The views of a scene show one set of named points, each view turned or mirrored, shifted and resized as a whole, with a little noise and some points left out.
In the rows, zero is written as 128.

Scene 1
View 1
vutil: [100 116 131 141 113 160 125 139  51 153 121  98 117  97 139 114 102 132
 153 171 120 158 143 114 136 137 111 107 137 129]
Baza: [124  96 136 174  79 114 157 119 100 144 130  62 116 126 127  93  83 170
 142 114 150 128 155 127 140 101 105 140 146 131]
sol: [109 125 133 123  39 202 133 101  71 144 150  88 110 108 136  94 125 157
 194 152 132 151  99 172 114 117  89 110 102 139]
von: [ 82 128 136 131 102 164 116 136  44 165 134  98 130  81 148 106 106 124
 167 188 121 174 132 126 136 124 113  93 127 131]
Vip: [116 110 129 129  34 163 137 119  98 139 119  96 137 143 152  98 110 160
 160  99 139 118 143 161 159 145 117 106 123 140]
Ril: [ 98 112 130 142 131 150 122 154  44 156 110 105 123  92 146 123  94 120
 136 175 113 165 157 102 150 147 125 102 144 131]
buta: [105 107 131 164  65 135 145 111  90 150 141  68 126 124 141  88  95 158
 167 127 147 139 142 137 130  99  96 127 139 137]
Nilu: [130 116 123 111  57 203 124 139  81 123  99 123 122 146 156 128 119 140
 155 115 112 113 140 149 160 184 117  98 126 141]
zogu: [107  99 129 202 137 133 145 124  90 124 121  76 118 146 140 107  89 127
 154 132 122 130 170  64 126 120  70 141 183 148]
pama: [110 104 123 145  97 157 123 146  82 127  94 112 144 155 163 123 100 119
 141 111 113 115 175  98 165 178 115  99 159 145]
saliv: [103 120 133 135 108 168 129 134  38 162 137  85  91  63 118 107 102 143
 158 199 121 181 112 136 118 111 106 116 117 121]
Boriz: [114 108 129 127  75 148 131 139  74 147 113  99 127 114 145 111  97 155
 144 128 134 136 145 145 156 145 130 107 124 130]
Loro: [104 113 132 141  63 158 139 119  79 149 139  86 124 112 137  97 106 154
 169 141 136 147 130 143 132 117 106 111 123 135]
bagum: [ 86 125 138 147 105 173 125 119  51 158 146  84 118  87 137 100 110 127
 182 187 125 173 120 119 109 109  86 111 132 137]
bubo: [108 111 132 153  66 157 141 111  83 148 140  78 124 122 140  94 102 155
 169 134 137 141 132 140 130 114  99 120 131 139]
sor: [ 97 106 139 136  22 106 143 111  92 171 143  71 160 112 159  76  93 180
 156 108 171 132 149 174 162  98 141 106 108 131]
gedig: [ 73 115 144 156  82 108 134 117  61 181 158  66 145  78 146  79  89 147
 170 168 153 176 143 135 130  74 113 106 126 124]
naku: [102 107 134 121  47 135 128 135  77 158 121  97 153 117 161 102  95 154
 146 119 146 133 156 156 174 139 144  91 120 129]
View 2
pama: [164 115  56 114 126 114 173  78 100 111  70 123 123 101 149 138 130 159
  76 107  86 152 120 161  83 105 152 175 122  71]
buta: [174 146 112 119 166 140 134 148  85 136  81 110 128 131 121 166 138 151
 107  86  87  93 128 130  58 121 119 152 144 145]
sor: [200 143 113 131 188 148 151 176  80 155 114 111 115 122 107 147 150 169
 134  68 115 119  67 132  80 163 154 139 152 150]
Nilu: [157  89  71 113 117 162 199  85  88 133 103 120 116 143 150 144 111 181
  66  88  54 144 103 184  79 135 153 165 112  84]
bubo: [165 138 105 113 155 154 146 134  86 138  92 113 128 141 128 173 133 153
 100  79  68  99 128 137  54 128 123 146 137 142]
sol: [152 118 102 116 141 201 172 128  80 138 124 126 128 171 137 185 119 167
  86  55  33  83 132 136  29 160 127 131 136 158]
Boriz: [182 118  73 108 142 135 158 122  97 143  96 115 126 135 138 172 125 154
 110  81  69 144 105 156  80 135 155 147 125 110]
bagum: [154 131  67 104 129 156 123 112 109 122 107 138 150 154 150 229 120 125
 110  63  16  98 185 102  23 132 130 119 139 158]
vutil: [171 125  53 103 131 128 135 106 111 131  92 129 144 130 151 201 118 127
 115  80  46 135 154 129  58 121 146 134 130 120]
Vip: [167 118 105 124 156 161 180 126  74 141  98 112 113 138 129 138 132 180
  89  79  87 118  84 166  73 148 138 162 131 121]
gedig: [187 157  79 121 175 129 112 162 109 136 103 130 141 118 125 201 148 128
 148  68  81 107 135  86  47 147 145 114 159 165]
Ril: [175 117  33  96 124 102 133  97 123 125  87 130 147 118 156 206 117 118
 123  92  46 162 152 130  69 116 160 135 126 105]
naku: [187 115  66 116 149 133 168 125  96 138 108 123 123 118 133 163 127 158
 118  79  82 151  91 148  82 150 168 142 137 113]
Baza: [182 149 121 115 162 122 120 154  80 153  58  96 127 130 114 169 143 140
 116  96 101 101 121 147  87 101 113 162 134 134]
von: [165 121  40 104 136 140 145 109 114 121 113 141 146 126 151 210 121 134
 119  68  39 131 156 107  39 142 158 120 143 138]
Loro: [169 130  93 118 149 157 147 136  89 140 102 120 129 145 132 177 128 153
 103  73  65 104 126 136  54 140 131 142 139 140]
saliv: [176 123  60  92 131 148 121 131 116 147 108 124 152 163 150 238 107 119
 131  68  17 120 172 122  48 137 143 116 127 154]
View 3
bagum: [ 67 126 119 133 122 110 189 118 121 122  74 131 107 153 114 148 108  85
 136 121 125  80 111 157 173  86 133 137 166 149]
zogu: [ 83  84 103  95  68 107 130 107 108  63 106  87 114 106 104 146 114 118
 128  94 120  78 163 133 172 176 138 148 157 153]
naku: [ 78 150 100 115 136  96 156  92 104  97 110 129 106 174 162  48  83  68
 136 104 142  97 114 135 143 138  99 153 141 115]
saliv: [ 42 170 131 141 145 114 196 130 122 133  86 131 120 170 136 144  96  94
 130 121 129  62 120 149 170 101 145 125 164 151]
Ril: [ 30 153  93 102 119 116 186 119 105  95 103 124 115 150 142 128  72  72
 122 104 135  69 129 123 173 148 142 167 161 134]
pama: [ 50 121  58  77  83 102 130  80  96  71 105 108  98 134 148  77  76  78
 144 108 144 111 128 130 161 175 103 167 151 120]
Baza: [120 125 141 135 108  91 128 107 116  83 120  96 121 140 129  78 123 123
 132  95 122  79 155 143 142 160 111 114 145 140]
gedig: [124 125 167 143 146 105 193 127 115 100 114 136 122 169 114 113 119  69
 112  90 119  63 119 145 144  97 131 150 147 127]
vutil: [ 45 147 102 115 120 109 178 111 116 104  93 123 111 153 138 128  86  83
 131 112 135  75 125 138 171 132 132 148 158 139]
sor: [149 137 155 140 145  84 149  95 105  92 129 127 114 186 145  21 116  77
 129  92 128  97 115 145 121 115  86 135 129 109]
Boriz: [ 69 158 105 117 125  98 150  92 110 100 107 118 107 165 158  63  86  84
 135 111 140  94 125 140 149 141 104 138 154 126]
buta: [102 119 129 133 110  98 143 103 118  98 100 110 113 142 124 100 122 109
 142 109 128  92 132 156 152 127 111 120 148 141]
bubo: [101 125 126 135 117  96 147  98 117 105  91 116 110 154 126  88 117  99
 145 117 131  99 122 157 152 115 106 120 149 141]
Nilu: [ 35 153  54 102 105 100 125  69 110 108  78 118  90 156 168  55  77  89
 166 136 157 134 110 151 158 144  82 132 160 125]
von: [ 50 142 106 121 134 112 196 115 114 112  86 141 109 165 134 130  88  61
 127 117 135  80 108 144 172  99 133 156 158 132]
View 4
Ril: [166  77 110  87 126 168 115 116 109 124 118 127 135 165 141 144 158 109
  95 143  84 116  95 137 102 105 157  60 131 144]
Vip: [131 130 151 118 111 126 144 105 102 139  38 106 183 122 131 173 103 156
 146 104 121 116 141 131 130 121  77 108 130 116]
buta: [109 108 132 124 120 107 117 124 105 139  75 148 158 111  99 158 112 132
 125 124  93 167 152 145 129 114 107 117 130 123]
Loro: [122 101 138 118 115 128 123 113 101 140  84 124 183 119 113 153 110 127
 132 129  93 151 120 153 123 121 108 104 137 115]
pama: [179 115 145  91 124 152 129 108 126 123  40 111 104 154 163 178 154 128
 110 102  99  92 135  96 121 106 115  70 115 138]
saliv: [136  58 107 102 122 163 116 115  96 146 144 132 195 127 109 123 125  86
 117 165  60 153  71 173 110 129 152  80 142 118]
sor: [ 89 133 122 131 105  92 146 129  75 124  90 135 202 137 106 155  90 192
 135 115 152 147 165 153 118  99  87 125 145 146]
bagum: [132  55 134 108 114 142  92 106 122 142  94 124 178 123 111 134 135  92
 100 162  50 176  92 182 119 111 145  87 157 120]
vutil: [148  71 113 101 118 155 114 115 106 133 122 124 167 149 129 135 136 108
 105 152  78 139  91 160 110 107 149  73 143 135]
sol: [115  83 160 116 103 136 123  91 106 152  61  93 234 101 113 147  93 116
 150 140  69 157  97 181 132 133  91 109 159  91]
zogu: [150  96 128 109 139 123  88 125 142 134  58 177  60 116 117 168 161  84
 100 126  60 164 158 107 133 105 142  88  96 127]
gedig: [ 99  75 106 123 109 107 107 134  93 125 127 150 185 139  94 123 118 145
  97 153 105 192 131 181 111  84 141 106 161 154]
bubo: [117 104 139 120 119 118 121 113 108 143  74 133 172 110 108 154 112 123
 131 125  87 157 130 149 128 122 105 109 134 117]
Nilu: [171 120 160  94 116 170 149  86 111 140  36  79 170 135 163 180 121 127
 146 101  99  77 109 115 126 135  87  79 123 108]

Which points are out of place in each view (at most two, in the order of its rows)? Write - if all are in place.
view 1 | naku
view 2 | bagum
view 3 | buta
view 4 | vutil

Scene 2
View 1
derak: [ 81 174 135 171 119 158 152 124 109 125 110 113 135 135 108 120 133 125
 145 111 171 142 125 120  95 144 103 121 146 124]
ruke: [108 151 126 175  80 171  91 185  85  89 110 131 165 156 101 162 164 142
 146 134 143 178 176 109  71 180 124 100  81 130]
sotas: [ 74 133 178 183 107 153  94 178  72 120  75 114 162 152 102 122 165 148
 144 119 173 197 161 160  84 159  88 136 122 120]
pafuf: [106 156 127 160 120 159 118 141  95 107 115 112 141 144 126 152 151 122
 152 136 166 143 151 108  81 170 131 117  93 113]
Pel: [106 143 138 167  95 170  77 128 101 115 103 141 144 143 170 153 133 128
 149 109 140 157 160 105  98 170 120 116 102 115]
Rilok: [112 159 103 156 105 172 117 134 105  96 130 126 136 145 125 160 144 123
 153 131 155 140 154  89  72 175 140  99  92 120]
Vores: [120 171 143 182  56 164  93 173 112 120 106 158 183 151 150 163 132 125
 143  84  96 158 167  88 124 161  94 102  99 131]
gizud: [108 190 145 181 107 140 149 177 105 132 106 109 178 146 106 140 151 115
 144 111 137 137 142 113 120 152  91 127 114 125]
venib: [ 84 175 144 179 114 154 153 136 109 132 104 112 151 138 102 119 135 124
 144 102 162 142 125 128 102 141  91 119 146 128]
Gimo: [105 143 131 149 152 158 105 101 101 121 111 104 121 139 175 147 142 107
 154 142 181 124 141 114  92 169 138 140  92  93]
tiku: [106 179 131 182  81 163 132 166 110 117 112 129 166 145 104 146 140 125
 146 100 129 158 149 102 101 157  98 105 117 132]
Lefo: [117 168 126 163  97 168 106  95 129 133 120 147 137 137 191 149 110 107
 150  90 125 121 138  85 123 158 117 114 117 115]
Vusek: [103 178 153 173 106 150 125 112 121 153 100 129 156 137 178 128 114 104
 145  77 128 126 130 106 141 146  91 137 136 115]
deso: [ 91 145 161 176  98 160  93 145  99 126  90 133 156 146 143 136 138 130
 144 101 147 170 152 125 103 156  98 129 121 115]
rizuf: [111 126 130 174  56 189  44 181  87  78 106 166 160 160 129 178 160 149
 149 121 125 204 195 102  62 184 128  89  72 128]
sog: [102 134 149 161 125 165  79 106  98 127 102 126 131 140 186 142 135 118
 156 119 162 149 148 114  94 165 119 133 103 102]
puseg: [107 144 142 167 110 164  93 149  93 110 105 122 151 148 144 150 152 127
 150 125 152 155 161 115  91 171 120 122  90 112]
tari: [ 91 136 129 167  77 187  74 139  96  91 108 146 133 149 118 151 142 145
 152 116 152 182 163 109  57 165 122  95 110 129]
View 2
Lefo: [ 78 116 112 145 132  83  99 157 151 120 147 121 144 140 107 158 113 103
 111 114 133 118 158 116 140 123 162 155 137 135]
Gimo: [ 75 151 131 127 149 119 114 149 139  99 110 109 131 183 135 132 109 107
 108 120 150 138 112 171 105 110 160 161 156 108]
Rilok: [121 143 125 133 129 124 114 171 130 130 118 103 148 169 122 114 117 133
 119 124 134 149 119 138 167  94 163 157 139 123]
deso: [ 85 124 138 134 134 134 141 157 105 121 126 100 177 137 101 112 106 123
 111 151 122 139 158 116 131 144 150 143 125 123]
sotas: [ 97 137 161 119 135 175 172 161  75 120 104  85 194 146 104  69 107 139
 113 180 117 157 148 120 125 162 138 137 109 117]
Pel: [ 81 123 126 139 142 128 115 150 114 112 134 107 172 145 103 134 106 132
 108 136 125 137 138 127 144 118 154 157 148 125]
derak: [115 141 140 117 115 119 156 172 132 147 106 114 133 151 118  91 140 103
 124 136 134 135 153 116 130 150 161 153  98 125]
Vusek: [ 73 114 128 141 125  88 126 161 143 128 140 117 149 132 105 142 110  83
 107 127 131 118 181 108 113 158 155 134 104 126]
gizud: [114 139 137 142 112 114 139 191 124 132 116  96 158 163 124  93  94  96
 107 137 133 158 170 112 140 137 140 112  83 118]
tiku: [124 127 131 140 117 120 129 183 122 139 128  98 160 146 114 102 106 119
 112 133 123 152 164 104 166 123 149 131 101 127]
rizuf: [109 121 133 141 141 171 113 161  72 114 136  79 214 143  94 103  86 177
 109 157 104 167 127 114 192  97 148 148 151 125]
Vores: [ 99 107 117 160 126 113 101 177 106 126 155  96 193 132  98 132  81 129
 101 134 114 149 179  93 176 113 140 121 117 133]
tari: [115 127 130 125 134 151 128 160  96 130 124 100 176 145 103 102 125 162
 122 147 114 148 119 119 178 110 160 168 145 124]
sog: [ 68 132 133 127 150 129 124 140 122 106 123 112 160 148 112 134 113 120
 110 137 134 129 130 145 111 134 160 161 151 117]
venib: [115 135 144 124 115 117 160 175 128 145 108 113 140 146 118  93 132 103
 118 144 132 133 162 109 132 153 156 142  89 123]
View 3
Pel: [133 136 141 153 134 147 136 138 124 145 133  92 142 135 125 115 121 122
 124 139 136 137 135 119 140 127 131 116 115 127]
sotas: [ 85 139 213 101 135 155 147 116 115 162  96 115 170 189 126 159 122 164
 118 148 137 133 145 143 140 129 178 117 163 128]
Gimo: [134 145 129 139 156 133 151  98 109 159 129 133 130 109 150 107 110 108
 146 128  92 136  92 150 156  98 155  99 108 106]
Rilok: [118 134 134 149 154 155 133 154 103 155 115 128 137 158 152 101 143 112
 139 102 124 132 124 127 145 124 115 106 127 124]
pafuf: [111 136 140 131 152 141 141 131 101 151 108 133 138 164 151 104 139 120
 139 113 111 126 121 151 140 127 138  98 127 113]
Lefo: [143 140 114 184 147 153 116 137 126 147 142  99 104 112 133 110 137 113
 144 113 137 136 121  76 149  95 102 100  89 128]
tari: [125 123 160 139 142 166 143 171 105 154 118 103 167 169 135 104 134 112
 124 123 151 151 144 144 140 157 126 132 154 131]
venib: [ 84 145 178 137 169 170 117 123 102 177  99 142 123 167 151 149 156 145
 147  93 132 136 128  97 162  98 131  94 134 127]
ruke: [106 127 151 129 125 136 142 164 109 134 110 105 168 211 136  96 146 132
 110 127 135 110 153 159 121 163 133 108 146 131]
derak: [ 92 143 171 135 171 169 125 127  98 178  99 146 121 161 157 143 154 135
 152  92 128 142 118 104 164  99 126  98 137 120]
Vusek: [112 152 149 166 150 154 108 111 132 157 128 108  94 123 130 149 140 142
 142 115 138 128 125  58 158  75 122  92  87 129]
tiku: [ 92 138 153 147 143 157 119 157 113 147 107 122 125 193 141 124 165 142
 129  99 143 113 151 100 137 122 111  91 128 135]
puseg: [117 138 156 130 144 142 140 119 114 153 117 121 138 148 136 122 125 134
 133 134 122 130 123 134 147 117 149 105 124 121]
rizuf: [126 119 156 136 110 148 145 182 122 130 128  70 182 189 115  95 128 127
 100 150 158 130 168 151 113 178 135 129 151 139]
Vores: [113 138 139 162 113 143 110 162 138 124 132  76 129 179 112 118 148 146
 113 129 158 104 168  80 124 130 106 102 106 141]
sog: [138 138 146 145 146 145 142 112 118 157 134 109 134 113 131 119 109 117
 137 137 119 144 114 131 153 108 152 116 115 119]
gizud: [ 80 149 150 130 142 134 123 123 116 142 104 131 118 191 144 128 154 158
 130 112 119  94 137 113 135 104 136  76 116 122]
View 4
Vores: [131  91 130 142 106 117 113  96 149 123 113 148 160 132 151 121 162 146
 142 143 126 127 134 113 117 128 136 127 129 110]
Rilok: [121 110 121 131 106 120 127 145 122 110 115 150 112 137 125 130 139 134
 134 132 140 134 132 140 125 135 149 125 109 124]
pafuf: [120 110 125 131 116 123 127 145 127 111 119 144 116 122 133 132 134 129
 133 140 134 139 137 155 124 115 145 119 114 129]
Vusek: [132 136 136 130 116  89 104  98 153 133 110 155 131 100 135 117 137 120
 135 153 120 121 141 115 117 104 143 109 133 140]
ruke: [124  75 128 137 110 146 128 136 125 101 121 140 142 140 140 132 152 149
 139 136 133 141 134 160 124 125 139 133 117 112]
sog: [124 123 141 132 104  99 122 129 124 115 125 133 119 100 141 136 121 127
 140 148 131 143 144 125 145 103 143 115 116 119]
tari: [135  84 141 124  98 132 122 127 112 104 125 136 135 133 121 135 135 137
 129 133 131 139 131 140 145 126 143 128 119 107]
puseg: [126 111 136 132 112 119 123 130 128 113 122 136 126 110 138 133 131 130
 137 147 127 140 139 147 133 104 142 119 120 124]
derak: [138 121 135 112 118 122 113 119 133 123 113 157 116 114 104 121 130 119
 121 142 119 128 132 158 119 105 141 107 129 144]
rizuf: [132  59 141 140  98 141 123 122 117 101 127 127 159 141 148 137 148 153
 142 137 131 145 131 134 145 126 137 141 120  90]
venib: [140 116 136 112 119 124 112 113 139 123 112 157 125 114 108 119 134 122
 120 143 115 126 136 161 117 102 141 106 135 143]
sotas: [142  84 153 122 118 149 121 120 128 111 130 125 149 104 137 128 130 136
 129 153 109 146 144 178 137  79 130 117 136 116]
tiku: [135  97 127 127 115 127 114 113 142 120 111 156 137 130 126 118 154 135
 128 138 123 123 130 149 112 124 140 119 128 128]
gizud: [130 112 125 131 129 129 115 117 154 122 108 159 136 117 134 115 153 134
 134 144 120 126 138 161  98 107 136 111 130 143]
Lefo: [127 132 130 132 101  83 113 109 138 126 111 155 122 116 134 127 138 126
 138 141 134 124 135  96 125 128 150 116 120 129]
Gimo: [116 140 130 131 112  98 128 152 124 113 124 137 101 100 137 137 117 118
 140 146 138 142 146 139 138 104 150 111 110 134]
deso: [137 103 145 127 110 119 116 112 135 117 122 140 141 108 138 127 134 131
 136 153 121 133 141 138 136 100 137 117 129 120]
View 5
Rilok: [107 154 109 148 124 124  93 135  90 137 115 139 112  97 126 162  81 163
 165 130 131 124 126 129 134 145 154 103  82 149]
Vusek: [136 145 203 119  62 134  71  94  99  98 147 105 148 136 156 133 110 151
 180  92 147 131 104  94 119 152 114 161 148 120]
puseg: [146 158 155 129 107 139 120 109  95 116 135 124 110 110 147 147  97 127
 158 156 149 116 134 100 127 144 131 122  90 137]
Pel: [127 142 145 122  97 112 123 113 116 122 154 118 123 113 133 130  92 137
 170 153 158 149 119 123 116 151 139 126  94 133]
Vores: [ 98 182 180 101  41  96 101 166 112 125 135 122 132 121 120 135 102 117
 170 138 179 157  84 149  86 172 131 115 121 142]
tiku: [100 199 165 124  84 118  72 156  79 126 116 129 113 111 125 156  90 122
 150 119 142 119 106 109 115 160 131 129 122 161]
sog: [154 118 150 128 113 140 130  77 117 111 153 112 124 115 149 133  95 149
 173 149 146 136 138 102 133 138 135 134  90 117]
rizuf: [105 185 132 106  91  88 151 170 116 143 140 133  97  98 107 135  77  85
 150 213 180 163 117 144  94 167 155  98  70 159]
derak: [121 177 165 138 124 145  65 109  64 117 124 125 111 115 140 161  84 132
 151 105 117 108 137  67 144 153 133 163 126 154]
tari: [109 168 124 127 132  99 122 138 100 146 148 134  96 100 111 143  63 109
 154 178 147 154 131 116 119 157 161 129  84 159]
deso: [136 170 182 117  93 125 114 117 100 114 145 117 107 118 139 136  95 109
 154 157 158 133 124  88 114 157 127 143 111 141]
pafuf: [129 161 129 143 115 145 107 124  86 122 118 136 106 100 137 159  93 144
 152 138 132 106 135 111 136 142 143 106  82 142]
Gimo: [170 110 134 144 127 159 119  70 101 109 131 124 122 105 161 149 107 176
 168 136 135 102 148  99 151 130 132 118  79 118]
ruke: [110 199 129 126 104 117 122 170  88 136 115 147  91  89 117 158  85 106
 145 177 157 124 118 132 102 159 149  87  72 166]
venib: [127 190 181 133 110 141  66 113  63 115 123 127 105 116 144 159  86 120
 145 111 121 107 130  60 135 154 129 162 130 159]

Which points are out of place in each view (at most two, in the order of its rows)? Write - if all are in place.
view 1 | rizuf, puseg
view 2 | Gimo
view 3 | Rilok, gizud
view 4 | -
view 5 | -
